Each row is a point on a landscape with many valleys, with its height.
From any point a ball takes the steepest step (drop divided by distance) to one of its 2 nearest points. It stops when none of these is lower. Distance is the straight distance between rows; heights are no part of it.
j_758 h=349: 99 122 140 111 114 130 88 130 135 134 92 78 131 114 132 118 91 149 102
 113 125 131 123 111 151 148 76 123 105 109 183 111 95 137 112 197 127
 144 118 91 162 134
j_142 h=176: 113 178 137 106 106 173 73 114 115 141 115 127 154 117 117 148 129 109
 119 147 126 119 118 157 123 156 92 127 125 125 113 93 145 114 114 116
 149 130 149 121 96 135
j_868 h=587: 119 147 124 86 132 140 127 127 108 133 109 147 147 83 166 120 73 97 133
 158 135 111 161 138 147 135 124 106 113 146 161 161 100 87 121 120 151
 121 136 125 141 137
j_386 h=498: 140 150 122 88 109 125 105 106 99 121 118 137 122 137 100 130 175 141
 106 121 103 128 119 123 122 103 143 152 100 187 123 147 153 122 147 81
 86 149 106 127 114 87
j_131 h=586: 137 129 169 140 127 138 140 146 101 138 134 133 128 116 160 138 139 104
 146 138 131 130 121 138 140 120 124 123 156 120 117 151 127 127 135 119
 139 106 122 142 134 148
j_830 h=331: 118 89 134 99 128 153 190 141 144 150 131 160 140 87 173 116 173 115 132
 110 142 93 116 157 120 107 155 142 148 106 125 128 144 133 82 132 93
 138 144 154 87 136
j_92 h=599: 148 152 188 162 134 124 121 139 84 132 119 130 131 99 177 135 123 87 151
 150 136 150 146 130 143 121 108 113 155 109 108 155 126 120 152 116 177
 102 132 115 153 143
j_202 h=302: 127 140 149 107 128 131 91 112 140 152 115 85 150 145 126 129 92 145 120
 133 132 130 133 132 140 136 79 140 104 103 154 122 98 141 103 194 147
 144 134 118 132 134
j_759 h=677: 120 188 150 109 108 144 77 105 108 143 141 118 124 165 131 117 113 111
 124 141 112 105 169 141 125 111 106 86 86 173 150 116 125 118 123 102
 102 122 107 126 113 107
j_652 h=435: 139 98 127 123 130 132 149 143 127 161 122 117 151 85 163 129 116 124
 130 133 141 149 98 117 137 153 151 165 155 120 111 159 114 149 125 138
 139 129 125 100 103 145
j_369 h=242: 112 88 98 105 138 129 193 126 146 139 132 166 127 106 139 97 106 116 153
 134 166 83 149 148 110 131 159 120 132 130 163 149 101 100 98 129 126
 137 155 165 125 155
j_889 h=367: 133 90 108 108 145 81 163 160 133 96 110 158 96 103 150 117 71 105 107
 96 134 124 145 133 129 123 150 104 136 125 141 136 104 90 129 158 133
 142 129 134 170 131
j_380 h=418: 149 143 101 83 146 131 99 100 118 89 110 145 131 145 86 136 121 154 103
 103 123 124 126 124 141 84 133 116 111 181 121 155 134 89 165 89 112
 128 125 130 128 88
j_25 h=558: 109 163 138 160 91 116 85 148 134 135 127 113 108 138 128 129 140 90 129
 135 106 154 126 153 113 175 91 113 125 115 112 72 134 138 134 122 147
 125 128 102 126 122
j_957 h=603: 102 132 102 106 129 155 133 118 106 138 118 147 145 81 166 120 99 97 146
 184 153 114 154 139 145 171 134 121 121 143 161 157 89 96 127 88 164
 109 138 113 111 134
j_328 h=383: 134 95 148 131 150 98 161 132 166 151 140 104 113 149 133 129 128 170
 127 101 115 103 144 115 148 75 123 123 120 110 174 148 111 161 114 197
 90 127 119 151 139 149
j_709 h=580: 136 153 167 161 131 127 106 115 182 142 152 119 118 184 67 146 171 172
 135 146 84 145 111 93 144 104 95 107 142 109 134 127 153 162 141 140
 106 115 133 162 112 94
j_743 h=248: 119 86 110 145 134 117 196 142 128 110 139 172 103 134 138 99 157 115
 162 111 161 105 130 152 88 144 173 124 148 108 124 113 119 116 116 109
 141 138 132 155 131 155
j_150 h=515: 96 124 110 149 142 90 111 140 189 121 125 84 128 149 80 122 109 172 114
 103 106 152 141 99 129 143 100 103 123 80 158 93 108 148 128 169 132
 138 153 126 151 111
j_789 h=448: 142 110 74 78 162 126 131 109 126 98 102 155 135 121 98 123 108 145 105
 91 136 121 113 113 129 86 160 141 124 154 99 154 141 93 145 117 111 142
 136 135 133 115
j_713 h=286: 120 127 112 149 131 78 150 115 116 120 118 147 111 89 153 95 74 101 156
 142 160 150 136 132 113 150 160 145 158 136 137 144 117 119 141 123 164
 125 114 124 158 136
j_636 h=568: 128 146 144 104 139 124 108 115 118 122 97 137 141 93 160 105 64 98 127
 149 143 124 151 133 133 148 112 107 139 118 144 150 96 92 118 147 178
 134 145 117 163 136
j_970 h=93: 99 182 139 112 118 162 94 100 127 120 98 141 154 106 150 112 120 98 136
 134 136 105 141 178 103 154 96 116 124 108 136 91 126 113 92 124 164
 148 157 113 119 128
j_351 h=295: 123 51 105 169 150 135 168 180 134 108 134 146 145 148 109 135 99 127
 106 126 158 152 101 105 140 185 142 119 151 110 132 91 90 109 112 142
 185 123 150 113 149 130
j_649 h=196: 144 144 165 123 128 124 129 133 138 142 149 107 131 163 133 146 103 143
 111 120 107 108 161 133 158 83 106 90 126 149 167 150 107 135 135 151
 97 95 110 135 125 133
j_50 h=491: 133 117 105 103 130 113 125 135 133 106 134 124 123 149 119 133 82 135
 108 128 125 108 153 136 141 125 130 93 115 143 157 131 90 100 139 128
 135 122 111 128 140 137
j_680 h=450: 123 121 177 155 118 123 124 155 121 150 132 76 140 96 155 149 134 127
 127 126 112 164 106 97 148 139 101 158 144 112 113 155 129 180 122 165
 134 123 122 99 139 151
j_302 h=490: 125 104 74 106 139 129 134 136 147 127 102 130 155 102 119 120 122 146
 101 78 132 163 100 129 105 149 149 171 117 115 99 109 153 151 95 156
 122 162 132 85 118 124
j_981 h=470: 139 104 77 91 156 117 144 137 136 118 99 145 140 99 132 124 107 134 99
 82 134 142 100 120 123 109 166 154 129 134 82 135 142 120 120 143 113
 152 132 113 127 126
j_528 h=359: 115 175 90 102 133 107 106 70 103 131 103 142 118 110 146 87 68 123 159
 147 148 122 162 137 108 134 137 132 103 156 151 148 122 109 121 124 133
 142 124 155 145 122
j_232 h=525: 109 114 93 162 120 97 124 131 165 123 132 87 114 139 86 103 160 153 140
 97 100 150 117 112 82 159 122 141 119 111 120 80 147 159 130 154 112
 141 141 108 133 113
j_73 h=396: 123 80 96 127 138 89 179 179 129 96 124 146 93 123 143 126 112 116 106
 92 130 127 129 133 126 148 152 114 134 123 130 109 99 105 122 143 139
 138 127 114 157 136
j_126 h=524: 122 122 126 131 99 161 173 132 109 154 170 139 135 134 158 124 181 122
 163 195 139 99 116 122 128 162 159 142 113 139 148 147 122 132 111 74
 111 94 100 152 85 144
j_503 h=518: 129 172 210 158 104 150 81 113 121 159 138 115 138 135 145 136 150 108
 140 156 123 124 117 143 122 132 81 132 138 95 111 121 144 159 111 153
 134 131 129 147 119 130
j_712 h=565: 115 147 127 167 119 105 111 120 190 151 143 89 115 173 68 118 172 176
 155 142 83 140 127 94 123 126 94 117 131 93 147 104 147 170 132 157 107
 122 131 149 120 111
j_900 h=427: 133 139 69 95 115 121 95 126 140 81 113 115 124 150 86 143 106 140 97
 117 98 133 127 116 147 137 119 115 98 163 137 110 129 98 165 87 137 122
 108 95 115 108
j_885 h=357: 132 98 162 137 156 89 156 152 153 131 133 106 110 118 151 138 107 133
 117 87 110 131 139 119 148 85 114 121 133 105 133 158 110 152 118 201
 106 132 137 152 167 130
j_859 h=169: 149 66 124 157 174 136 180 170 136 135 117 151 156 104 137 141 115 107
 105 107 178 151 116 115 135 121 150 136 165 90 102 151 111 117 105 142
 160 119 163 135 150 142
j_225 h=538: 103 116 121 121 139 109 104 145 176 109 115 108 128 155 106 139 90 161
 83 103 120 125 149 117 152 135 85 95 123 88 178 96 99 133 114 169 129
 140 144 124 148 115
j_177 h=125: 152 74 96 154 168 128 192 147 135 132 111 170 153 65 164 126 120 110 130
 127 197 159 127 126 115 134 169 134 173 97 102 136 122 123 114 124 170
 124 155 109 130 133
j_869 h=121: 144 106 116 193 137 127 121 129 147 127 139 117 149 135 96 133 119 127
 152 140 135 165 97 123 99 181 146 151 147 115 100 113 128 147 123 133
 171 131 143 110 141 141
j_811 h=679: 116 173 144 94 126 154 109 117 114 139 128 138 143 141 135 122 107 110
 119 133 121 73 162 159 129 108 98 96 98 156 158 120 120 110 101 121 105
 122 134 135 116 131
j_778 h=541: 134 139 117 113 91 152 96 106 126 148 125 87 146 135 95 130 176 164 139
 161 109 143 88 87 144 139 113 183 101 158 131 143 170 155 150 114 104
 126 97 106 96 133
j_220 h=474: 128 101 112 103 101 106 165 144 111 160 134 121 117 81 181 130 119 118
 139 142 123 147 129 109 151 142 156 158 125 148 132 176 125 143 150 108
 100 111 95 121 110 140
j_550 h=523: 148 175 148 131 154 111 96 101 111 112 106 149 148 112 169 120 94 105
 138 138 157 155 153 127 114 116 103 118 145 108 84 135 139 116 134 120
 173 136 175 103 162 126
j_438 h=447: 127 142 157 140 82 123 127 135 114 130 163 144 87 167 116 128 194 128
 119 135 99 118 135 135 123 110 131 116 116 157 134 108 152 145 142 93
 77 129 94 133 114 105
j_261 h=201: 119 81 112 136 132 122 205 132 135 134 155 164 116 126 136 98 131 121
 166 161 175 94 141 131 112 147 168 134 147 123 155 156 98 105 112 110
 138 118 130 172 125 166
j_559 h=454: 150 98 123 100 125 122 156 130 125 171 126 112 144 55 187 122 110 131
 135 137 136 150 107 111 150 132 158 185 134 127 121 180 133 149 141 137
 104 124 121 116 93 139
j_813 h=648: 98 131 105 147 74 105 121 140 127 128 145 113 85 171 113 117 156 110 139
 143 109 118 156 150 116 169 121 108 87 153 148 77 121 122 143 78 126
 116 92 116 118 133
j_56 h=413: 143 122 110 114 132 154 122 112 130 152 118 120 171 89 149 112 138 142
 150 138 139 158 85 113 118 158 161 190 137 125 91 141 147 160 119 130
 128 142 121 100 81 133
j_469 h=663: 110 162 139 127 85 124 110 126 110 147 148 114 114 158 141 114 131 103
 133 148 113 103 163 147 124 155 116 104 89 158 157 105 113 123 117 89
 124 118 92 121 112 134
j_892 h=462: 139 140 88 98 128 122 108 132 133 87 132 121 114 160 102 140 92 145 95
 123 109 120 160 129 153 129 125 84 105 166 164 123 105 90 158 95 131
 109 97 113 123 112
j_910 h=387: 152 139 125 104 158 130 95 97 127 112 117 119 135 140 94 145 119 164 115
 112 112 137 107 110 153 79 128 140 121 157 109 162 139 123 162 128 117
 130 124 131 131 100
j_884 h=133: 138 128 163 154 147 137 102 135 125 136 117 109 165 118 136 142 88 115
 115 134 137 154 108 117 138 145 111 146 149 102 107 152 104 138 117 164
 173 127 143 116 156 138
j_785 h=579: 127 150 168 111 120 194 123 131 95 141 153 153 141 130 112 158 191 123
 123 166 134 104 118 140 142 122 120 126 138 140 115 130 162 124 127 87
 108 111 138 149 89 133
j_158 h=224: 134 87 98 164 166 150 172 164 133 87 128 149 134 165 70 169 149 125 90
 111 154 134 118 123 131 123 132 115 146 98 113 92 129 100 144 101 158
 110 149 150 123 133
j_796 h=473: 117 125 128 116 90 117 127 135 108 119 138 125 90 133 114 134 186 144
 111 107 91 127 126 118 135 106 132 143 110 171 125 122 160 149 152 92
 71 131 98 106 126 110
j_49 h=393: 135 111 167 136 112 150 165 150 129 138 170 152 102 160 112 165 200 140
 96 106 119 100 132 139 142 91 120 105 146 125 127 112 152 138 124 141
 85 110 119 163 105 126
j_278 h=551: 117 127 123 130 73 144 125 125 122 149 139 105 129 122 134 119 196 137
 150 157 112 150 83 101 121 161 144 186 118 143 122 126 167 168 139 90
 100 126 93 103 95 144
j_545 h=508: 119 117 89 135 137 114 120 127 158 117 114 102 135 134 93 117 127 157
 115 90 115 155 110 122 103 144 126 159 107 113 109 96 150 150 117 165
 122 149 141 100 130 119
j_169 h=630: 105 116 95 158 84 110 133 157 135 116 151 105 79 150 87 135 187 125 125
 129 93 128 129 133 125 161 110 117 116 146 137 72 144 131 164 89 117 98
 111 106 113 131
j_107 h=649: 106 183 133 94 109 124 94 124 96 119 114 149 116 110 170 110 120 100 120
 116 113 111 158 170 119 117 117 93 106 147 131 96 134 104 121 92 124
 144 119 116 132 110
j_639 h=300: 119 131 152 167 110 100 143 143 120 120 120 139 106 109 175 117 137 93
 145 107 116 138 128 153 112 156 139 123 145 105 114 103 114 140 125 133
 163 137 116 102 145 123
j_945 h=265: 130 106 118 134 140 106 112 130 144 111 145 83 134 136 99 153 85 168 119
 149 114 149 116 82 169 150 129 124 138 144 148 150 90 136 164 147 160
 110 127 105 143 144
j_747 h=374: 136 134 157 156 124 173 113 115 117 156 114 124 201 67 177 135 153 109
 147 145 157 156 98 129 109 140 135 172 165 102 80 129 145 161 116 137
 161 129 137 95 96 115
j_497 h=358: 156 149 160 140 147 102 102 109 110 141 131 103 124 108 143 128 68 123
 155 158 129 149 132 112 149 111 119 140 137 138 129 191 116 139 154 165
 140 116 121 154 163 145
j_8 h=459: 127 99 96 128 118 134 144 124 168 111 143 128 127 170 69 144 154 158 108
 116 107 105 120 133 126 122 121 129 134 120 141 94 139 125 136 115 124
 130 134 146 97 126
j_591 h=62: 129 122 143 106 163 160 148 131 143 121 136 157 132 152 114 154 132 129
 97 101 150 72 162 163 136 66 102 78 139 113 141 123 128 98 102 139 101
 112 160 173 125 125
j_36 h=127: 131 123 146 111 141 146 137 138 145 122 141 128 139 163 108 168 112 140
 87 114 130 89 154 152 156 92 102 84 139 119 154 123 108 111 120 141 119
 108 130 151 119 131
j_622 h=588: 95 108 91 125 104 113 144 161 137 96 127 110 89 117 97 155 156 150 86 80
 99 116 125 119 136 120 118 111 119 131 135 93 145 132 145 120 92 126
 110 97 130 125
j_483 h=308: 124 118 118 97 137 117 162 118 139 139 127 153 121 140 143 94 116 124
 133 101 131 65 158 159 105 91 145 109 103 141 153 123 118 111 93 147 85
 144 142 166 131 137
j_731 h=249: 138 79 81 167 162 148 158 175 144 92 121 138 157 143 75 166 119 130 86
 116 149 150 105 111 132 151 149 131 143 107 105 92 120 109 126 117 171
 120 148 121 137 122
j_748 h=514: 123 114 107 102 132 109 117 123 165 115 125 108 131 159 108 128 87 155
 106 118 124 108 143 130 135 125 110 103 110 122 175 103 84 122 123 162
 130 142 127 120 132 135
j_204 h=495: 140 112 120 86 121 149 148 139 106 163 142 108 145 102 152 151 105 126
 127 168 131 126 135 114 165 139 136 139 116 161 142 182 107 122 146 97
 112 94 107 131 100 135
j_450 h=394: 137 159 128 117 107 105 100 90 132 141 125 117 102 171 104 98 169 163
 149 145 103 124 132 107 126 104 137 144 84 150 142 130 147 153 135 132
 76 156 103 125 126 86
j_109 h=390: 145 153 102 114 151 102 121 77 118 142 116 127 109 133 121 87 76 149 166
 152 155 118 149 120 118 108 144 151 111 138 140 164 130 120 132 160 119
 144 127 174 154 123
j_46 h=497: 156 106 91 122 148 133 134 99 162 123 134 119 154 162 69 124 148 197 139
 138 118 121 84 89 148 111 144 168 122 139 137 167 144 137 141 128 131
 131 119 144 86 127
j_252 h=567: 133 156 149 96 147 189 119 111 105 125 138 157 147 136 117 144 166 130
 127 162 146 105 139 136 139 93 119 125 129 162 127 159 161 113 126 80
 104 114 158 138 115 131
j_308 h=545: 132 177 128 128 138 102 94 88 110 115 101 142 144 83 171 99 74 99 152
 150 163 147 153 131 111 142 121 131 144 122 113 145 124 116 140 128 184
 130 145 101 157 132
j_831 h=329: 135 76 146 148 166 107 163 137 165 125 138 132 120 141 134 127 112 130
 123 94 143 111 138 136 126 85 136 123 145 93 131 153 102 132 102 185
 123 134 150 180 154 138
j_617 h=307: 139 71 125 151 151 115 184 131 169 118 156 149 106 157 122 109 134 138
 141 112 147 90 132 140 106 98 155 122 145 101 135 138 106 127 100 160
 113 138 135 187 138 154
j_684 h=484: 114 95 83 150 144 108 141 145 183 97 135 113 129 164 71 141 119 162 95
 99 106 132 126 121 122 143 122 118 135 99 147 90 119 130 135 137 139
 133 150 132 126 117
j_909 h=180: 143 115 89 173 131 121 131 121 133 115 134 124 126 128 91 132 116 132
 153 147 133 159 92 100 114 173 174 161 143 149 89 130 129 132 152 105
 167 117 120 101 134 141
j_901 h=274: 109 100 111 96 148 154 186 133 151 131 119 173 135 104 154 107 132 104
 141 112 154 65 149 166 115 99 140 113 124 123 152 138 119 98 81 130 107
 140 171 161 122 151
j_834 h=207: 136 69 116 157 163 144 164 170 141 122 133 129 157 131 105 159 124 129
 94 110 149 145 101 112 140 127 151 146 153 103 94 136 123 130 113 138
 145 121 148 131 128 133
j_958 h=366: 138 140 117 129 130 98 129 101 154 135 133 128 95 174 115 93 130 163 159
 123 114 109 147 118 122 97 148 118 102 130 139 126 121 147 129 160 87
 152 112 154 136 107
j_732 h=520: 133 152 145 124 129 144 124 153 95 111 140 136 97 146 132 136 122 110
 113 115 121 123 164 153 141 103 116 77 117 160 138 122 116 90 150 87
 119 105 107 137 137 117
j_498 h=356: 135 106 152 163 118 151 159 138 121 150 112 131 185 56 193 130 153 87
 125 115 151 158 120 142 117 142 139 161 164 93 91 116 123 161 108 157
 169 137 125 84 126 101
j_412 h=275: 149 139 161 125 120 112 142 112 105 150 144 142 123 123 164 123 103 123
 153 146 130 119 155 125 128 89 143 119 112 158 155 184 139 121 130 131
 89 111 113 176 146 135
j_677 h=170: 142 91 86 161 150 132 171 150 125 123 113 165 141 103 135 131 130 120
 133 109 168 151 110 135 100 152 177 138 160 108 96 108 127 126 114 112
 168 138 134 99 136 135
j_79 h=564: 94 120 96 148 104 110 130 135 152 123 125 73 97 105 75 126 166 173 118
 92 84 112 111 103 123 126 126 113 108 133 166 98 141 141 147 127 81 126
 98 115 128 125
j_794 h=372: 139 104 168 120 133 166 177 162 104 136 153 163 115 131 123 161 208 119
 107 117 140 108 115 141 143 87 137 120 158 126 113 131 160 126 121 117
 87 109 131 170 106 131
j_91 h=591: 125 139 155 141 129 191 129 135 99 130 142 150 144 141 97 165 183 117
 121 152 150 123 114 133 127 136 107 127 152 107 102 105 163 116 132 99
 144 108 162 145 93 143
j_390 h=517: 136 150 123 99 118 139 116 90 89 137 129 142 134 127 138 126 162 134 139
 162 121 130 121 110 115 121 157 151 111 170 129 179 151 119 132 77 99
 127 106 149 123 112
j_172 h=666: 117 168 148 100 119 131 93 122 127 132 112 132 121 132 138 117 106 112
 115 112 119 104 153 162 122 110 87 94 107 118 127 98 118 122 102 146
 118 148 126 129 132 115
j_516 h=420: 129 177 163 132 81 114 99 105 114 152 149 128 104 164 137 105 185 125
 142 162 101 129 130 126 109 118 134 134 91 148 139 122 147 160 125 109
 73 146 89 134 125 104
j_253 h=330: 120 96 120 126 129 85 183 136 125 118 106 169 111 81 166 97 81 91 135
 121 154 133 148 140 119 136 160 119 158 116 148 132 110 96 126 147 162
 136 132 130 162 135
j_417 h=389: 102 100 126 115 130 137 103 142 135 140 101 82 153 99 127 121 96 145 106
 112 139 159 103 99 141 167 99 151 120 107 155 129 111 147 107 189 135
 144 129 78 148 143
j_648 h=513: 150 130 121 115 140 160 99 95 140 138 124 109 166 148 83 123 143 172 146
 154 125 138 82 107 127 126 131 183 113 130 109 145 153 136 128 146 134
 140 125 139 94 129
j_175 h=340: 124 130 108 107 115 93 136 120 138 126 127 131 94 154 133 98 116 137 134
 97 113 103 154 139 112 107 137 116 94 144 137 115 110 136 121 140 94
 151 110 139 139 124
j_496 h=204: 134 84 104 138 161 126 123 141 138 102 136 113 150 142 100 158 67 149
 105 154 139 151 104 87 169 153 141 120 158 131 131 147 84 109 147 145
 174 108 139 111 146 138
j_384 h=417: 118 121 135 126 113 151 140 144 121 126 147 159 99 159 101 157 172 121
 93 101 125 100 136 157 126 110 117 97 131 114 116 81 146 119 124 121
 108 130 136 154 106 117
j_70 h=609: 116 105 106 154 103 116 154 160 129 100 150 118 88 139 71 166 190 149
 102 102 89 133 115 107 142 131 115 114 131 143 129 94 157 131 172 96
 111 100 118 108 107 113
j_658 h=174: 123 100 112 123 176 152 173 156 128 87 130 156 135 159 98 150 134 115
 101 115 177 105 147 141 129 117 115 96 144 93 125 105 113 88 117 105
 154 118 168 150 131 146
j_118 h=575: 132 119 169 106 112 146 156 169 106 157 141 114 134 108 160 154 139 107
 119 135 121 121 130 142 161 117 107 122 144 131 134 148 116 135 121 129
 121 105 113 130 114 147
j_364 h=241: 148 125 147 110 121 125 154 136 120 143 149 128 130 145 145 140 114 132
 124 123 117 106 156 126 146 81 138 106 114 170 157 167 124 115 136 136
 84 97 110 157 130 131
j_605 h=532: 124 159 108 112 134 162 106 70 101 133 134 144 148 143 127 125 129 132
 159 189 140 110 144 111 118 136 135 135 100 175 142 174 136 112 122 75
 119 109 127 146 121 135
j_210 h=124: 118 111 124 119 159 150 164 138 130 101 135 162 113 157 114 134 147 118
 122 110 159 79 157 163 115 97 111 87 137 104 129 101 127 92 104 110 123
 131 169 163 132 141
j_141 h=235: 135 128 104 171 133 96 139 126 108 128 130 136 112 98 138 123 99 119 156
 147 143 163 113 107 126 158 176 161 157 150 102 150 130 137 151 107 160
 116 106 111 149 140
j_972 h=437: 122 113 122 140 128 144 126 133 138 113 137 146 122 157 77 153 163 128
 96 109 127 119 110 138 113 113 123 135 142 108 100 100 159 119 130 120
 118 135 148 152 108 114
j_478 h=350: 127 98 155 96 128 151 176 152 122 154 141 168 127 104 156 142 197 119
 107 110 139 103 113 147 132 77 148 141 151 113 114 131 163 135 89 133
 71 136 140 168 101 131
j_254 h=511: 142 99 132 111 118 155 177 135 129 165 167 121 146 130 144 131 141 132
 143 182 141 98 123 113 144 141 148 147 122 144 151 178 108 133 119 105
 93 92 113 157 91 149
j_965 h=355: 155 149 140 128 150 126 85 107 119 120 124 91 139 131 109 153 109 155
 131 131 101 161 104 91 156 103 123 155 120 151 97 161 136 149 160 147
 129 121 119 114 138 114
j_137 h=526: 145 150 112 101 112 151 85 90 119 145 113 107 157 141 95 110 163 156 146
 162 112 152 78 109 120 145 138 201 102 147 115 133 170 141 133 128 123
 152 122 115 94 117
j_97 h=304: 111 100 95 81 155 173 167 130 140 132 113 165 147 94 146 117 148 120 129
 120 152 86 122 156 121 115 157 141 133 119 122 132 135 109 92 105 100
 142 170 141 93 135
j_446 h=544: 110 130 101 151 112 106 113 115 168 131 125 76 101 138 78 107 162 180
 150 113 90 129 124 97 115 131 118 131 105 118 152 96 147 155 145 148 94
 137 119 118 126 116
j_355 h=449: 137 136 129 97 139 105 125 161 117 102 112 139 101 115 154 139 104 109
 98 85 105 129 137 145 141 97 122 101 124 132 109 125 131 114 138 138
 103 137 120 124 155 114
j_604 h=496: 142 161 133 129 128 145 106 131 135 103 141 123 104 176 94 148 112 143
 101 120 108 130 161 137 158 97 111 64 124 161 148 125 115 92 162 86 125
 99 106 129 119 97
j_635 h=480: 146 91 95 134 138 121 145 111 173 102 139 143 132 176 63 129 164 182 125
 118 114 105 86 110 125 106 144 149 127 139 135 133 148 125 139 107 121
 140 126 153 91 112
j_539 h=318: 151 134 131 148 157 111 102 112 123 115 141 90 130 125 109 148 80 143
 142 149 118 154 117 89 155 128 132 144 140 144 113 174 109 145 167 151
 148 113 118 130 146 136
j_555 h=423: 102 99 148 160 116 133 115 149 125 154 128 61 150 88 123 135 123 147 131
 133 127 168 86 81 138 178 114 156 133 116 139 142 115 166 126 168 136
 123 121 80 143 154
j_665 h=266: 110 131 147 105 117 150 105 126 156 153 124 110 156 149 106 140 115 137
 92 122 137 100 141 149 128 137 76 129 111 98 158 99 111 136 92 181 138
 138 148 136 108 133
j_567 h=537: 113 163 182 179 98 133 94 130 123 143 129 138 112 144 138 128 160 95 147
 137 120 145 117 148 106 142 101 118 148 94 94 92 149 153 125 123 134
 138 138 132 124 113
j_282 h=542: 127 139 168 144 111 113 138 175 100 122 146 128 79 136 156 130 132 92
 125 118 108 129 156 151 147 130 106 84 122 136 139 116 103 119 145 112
 134 111 93 122 143 127
j_116 h=313: 149 165 161 121 132 95 109 90 93 140 128 150 106 116 159 109 115 124 156
 152 139 152 162 116 113 81 138 125 117 151 128 182 158 124 150 118 92
 141 130 165 169 112
j_51 h=219: 129 179 129 138 111 123 66 84 135 144 109 107 130 142 127 85 120 116 183
 135 120 159 113 143 91 173 123 148 109 112 118 96 140 151 123 150 149
 160 135 115 125 112
j_864 h=424: 127 121 109 108 140 120 147 163 110 102 111 152 118 117 146 141 122 108
 104 92 130 123 124 149 128 117 144 113 137 117 103 112 126 103 126 116
 128 136 130 125 140 130
j_393 h=333: 120 127 114 133 118 99 93 139 149 96 135 78 113 144 102 149 100 138 113
 141 100 148 130 105 150 158 108 99 117 139 149 111 103 125 162 125 145
 116 117 94 145 127
j_572 h=475: 134 158 172 134 111 134 93 133 103 154 130 85 138 105 152 153 137 132
 142 141 98 163 100 103 153 127 104 163 130 138 102 157 150 177 141 143
 116 119 106 102 127 144
j_762 h=476: 135 166 145 116 149 113 88 137 107 112 92 138 120 108 158 137 109 104
 103 89 118 153 124 134 126 90 117 111 133 120 82 119 152 122 132 132
 109 150 132 110 162 94
j_123 h=559: 122 138 182 135 101 138 146 168 100 142 146 135 100 133 149 150 155 97
 108 118 111 112 153 158 147 121 87 91 135 124 137 103 123 133 122 128
 125 118 108 134 119 134
j_877 h=500: 142 174 197 145 101 126 85 115 108 157 132 106 127 124 172 121 140 118
 158 147 107 144 112 130 136 124 100 145 131 120 115 139 140 173 123 146
 124 136 109 128 128 132
j_522 h=632: 112 178 149 122 117 126 102 106 97 134 121 145 125 102 193 103 120 93
 147 140 124 116 179 155 116 114 114 99 108 145 143 139 133 109 126 92
 138 129 132 129 141 122
j_612 h=392: 145 158 149 133 139 161 90 96 108 156 110 120 189 83 164 127 136 128 165
 159 147 162 86 110 121 137 146 185 150 118 88 154 152 159 124 144 152
 136 134 107 102 127
j_185 h=135: 128 84 130 139 158 135 118 141 144 120 126 120 169 138 119 137 66 128 96
 130 154 148 107 100 148 158 119 133 152 105 129 134 87 118 110 174 173
 130 155 121 156 131
j_244 h=213: 133 110 94 184 131 94 161 145 121 110 119 163 106 96 149 119 136 117 147
 96 140 156 115 136 97 158 187 136 150 127 91 92 137 138 129 116 158 139
 118 93 159 122
j_279 h=320: 118 175 89 106 128 111 79 76 98 113 102 145 113 124 135 95 99 120 147
 134 139 140 144 131 99 143 151 132 101 150 115 126 132 110 141 92 137
 149 125 123 144 114
j_603 h=550: 126 163 134 114 139 169 107 109 94 116 142 139 137 149 130 136 124 123
 139 167 143 112 167 132 134 117 107 110 113 163 137 159 135 95 138 66
 134 99 147 133 135 135
j_115 h=616: 118 181 166 135 124 141 100 121 84 117 116 139 138 104 179 117 122 86
 147 154 131 129 171 151 132 133 96 103 130 122 125 129 128 103 141 93
 180 113 136 102 137 131
j_548 h=60: 140 126 152 193 144 124 122 137 129 121 127 124 131 138 123 138 115 112
 146 134 147 150 112 120 107 150 122 131 152 94 97 125 120 138 127 127
 174 126 149 117 159 137
j_43 h=167: 116 158 141 122 105 135 99 91 141 141 115 123 139 132 136 92 126 114 162
 125 130 123 128 168 86 166 113 138 115 105 134 90 125 141 95 149 149
 159 137 127 115 127
j_690 h=270: 126 177 95 121 113 114 66 79 125 123 101 124 125 130 123 89 101 116 163
 129 128 157 119 142 90 179 146 143 100 137 115 97 140 129 140 114 156
 156 126 100 127 115
j_445 h=501: 140 171 164 122 146 118 86 113 92 122 104 145 137 104 169 128 124 110
 130 124 136 153 133 134 122 89 120 120 146 124 87 144 156 126 149 111
 133 138 153 115 155 117
j_295 h=385: 122 143 84 119 122 103 95 125 164 99 115 91 118 145 76 140 116 156 109
 117 89 143 128 108 140 139 105 108 111 137 144 97 131 122 160 120 127
 127 125 101 125 110
j_929 h=332: 124 133 167 152 104 118 134 127 113 137 109 125 146 79 197 118 131 89
 145 122 121 148 125 139 122 140 138 146 156 113 108 133 124 151 125 158
 164 132 116 98 134 127
j_870 h=227: 116 148 135 105 115 173 96 111 142 153 132 128 165 140 96 147 136 129
 107 143 130 104 125 150 119 143 89 140 120 112 125 97 141 124 100 150
 137 131 153 148 90 140
j_643 h=536: 120 136 142 124 81 152 139 133 106 150 157 124 131 134 148 128 180 123
 150 177 121 128 109 122 138 160 147 156 121 143 127 130 142 147 129 78
 119 108 91 131 88 144
j_750 h=281: 132 93 129 143 138 103 179 127 148 115 143 169 86 151 140 87 152 123 155
 104 149 94 135 148 89 99 161 114 141 106 124 121 129 121 112 130 99 151
 141 178 152 143
j_878 h=391: 146 144 142 137 146 115 107 101 126 134 124 126 118 129 140 105 98 132
 161 133 136 130 129 127 118 119 132 141 131 120 115 155 121 133 130 156
 136 139 131 153 148 142
j_773 h=259: 116 109 121 177 110 73 159 147 138 113 139 134 85 113 144 102 133 113
 158 99 115 146 119 135 93 183 162 129 137 123 116 92 120 153 126 130
 144 141 118 92 154 127

Where does a ball stop that starts at each point below?
j_811 => j_548
j_877 => j_970
j_785 => j_261
j_636 => j_548
j_50 => j_548
j_150 => j_261
j_56 => j_177
j_778 => j_261
j_123 => j_548
j_278 => j_177
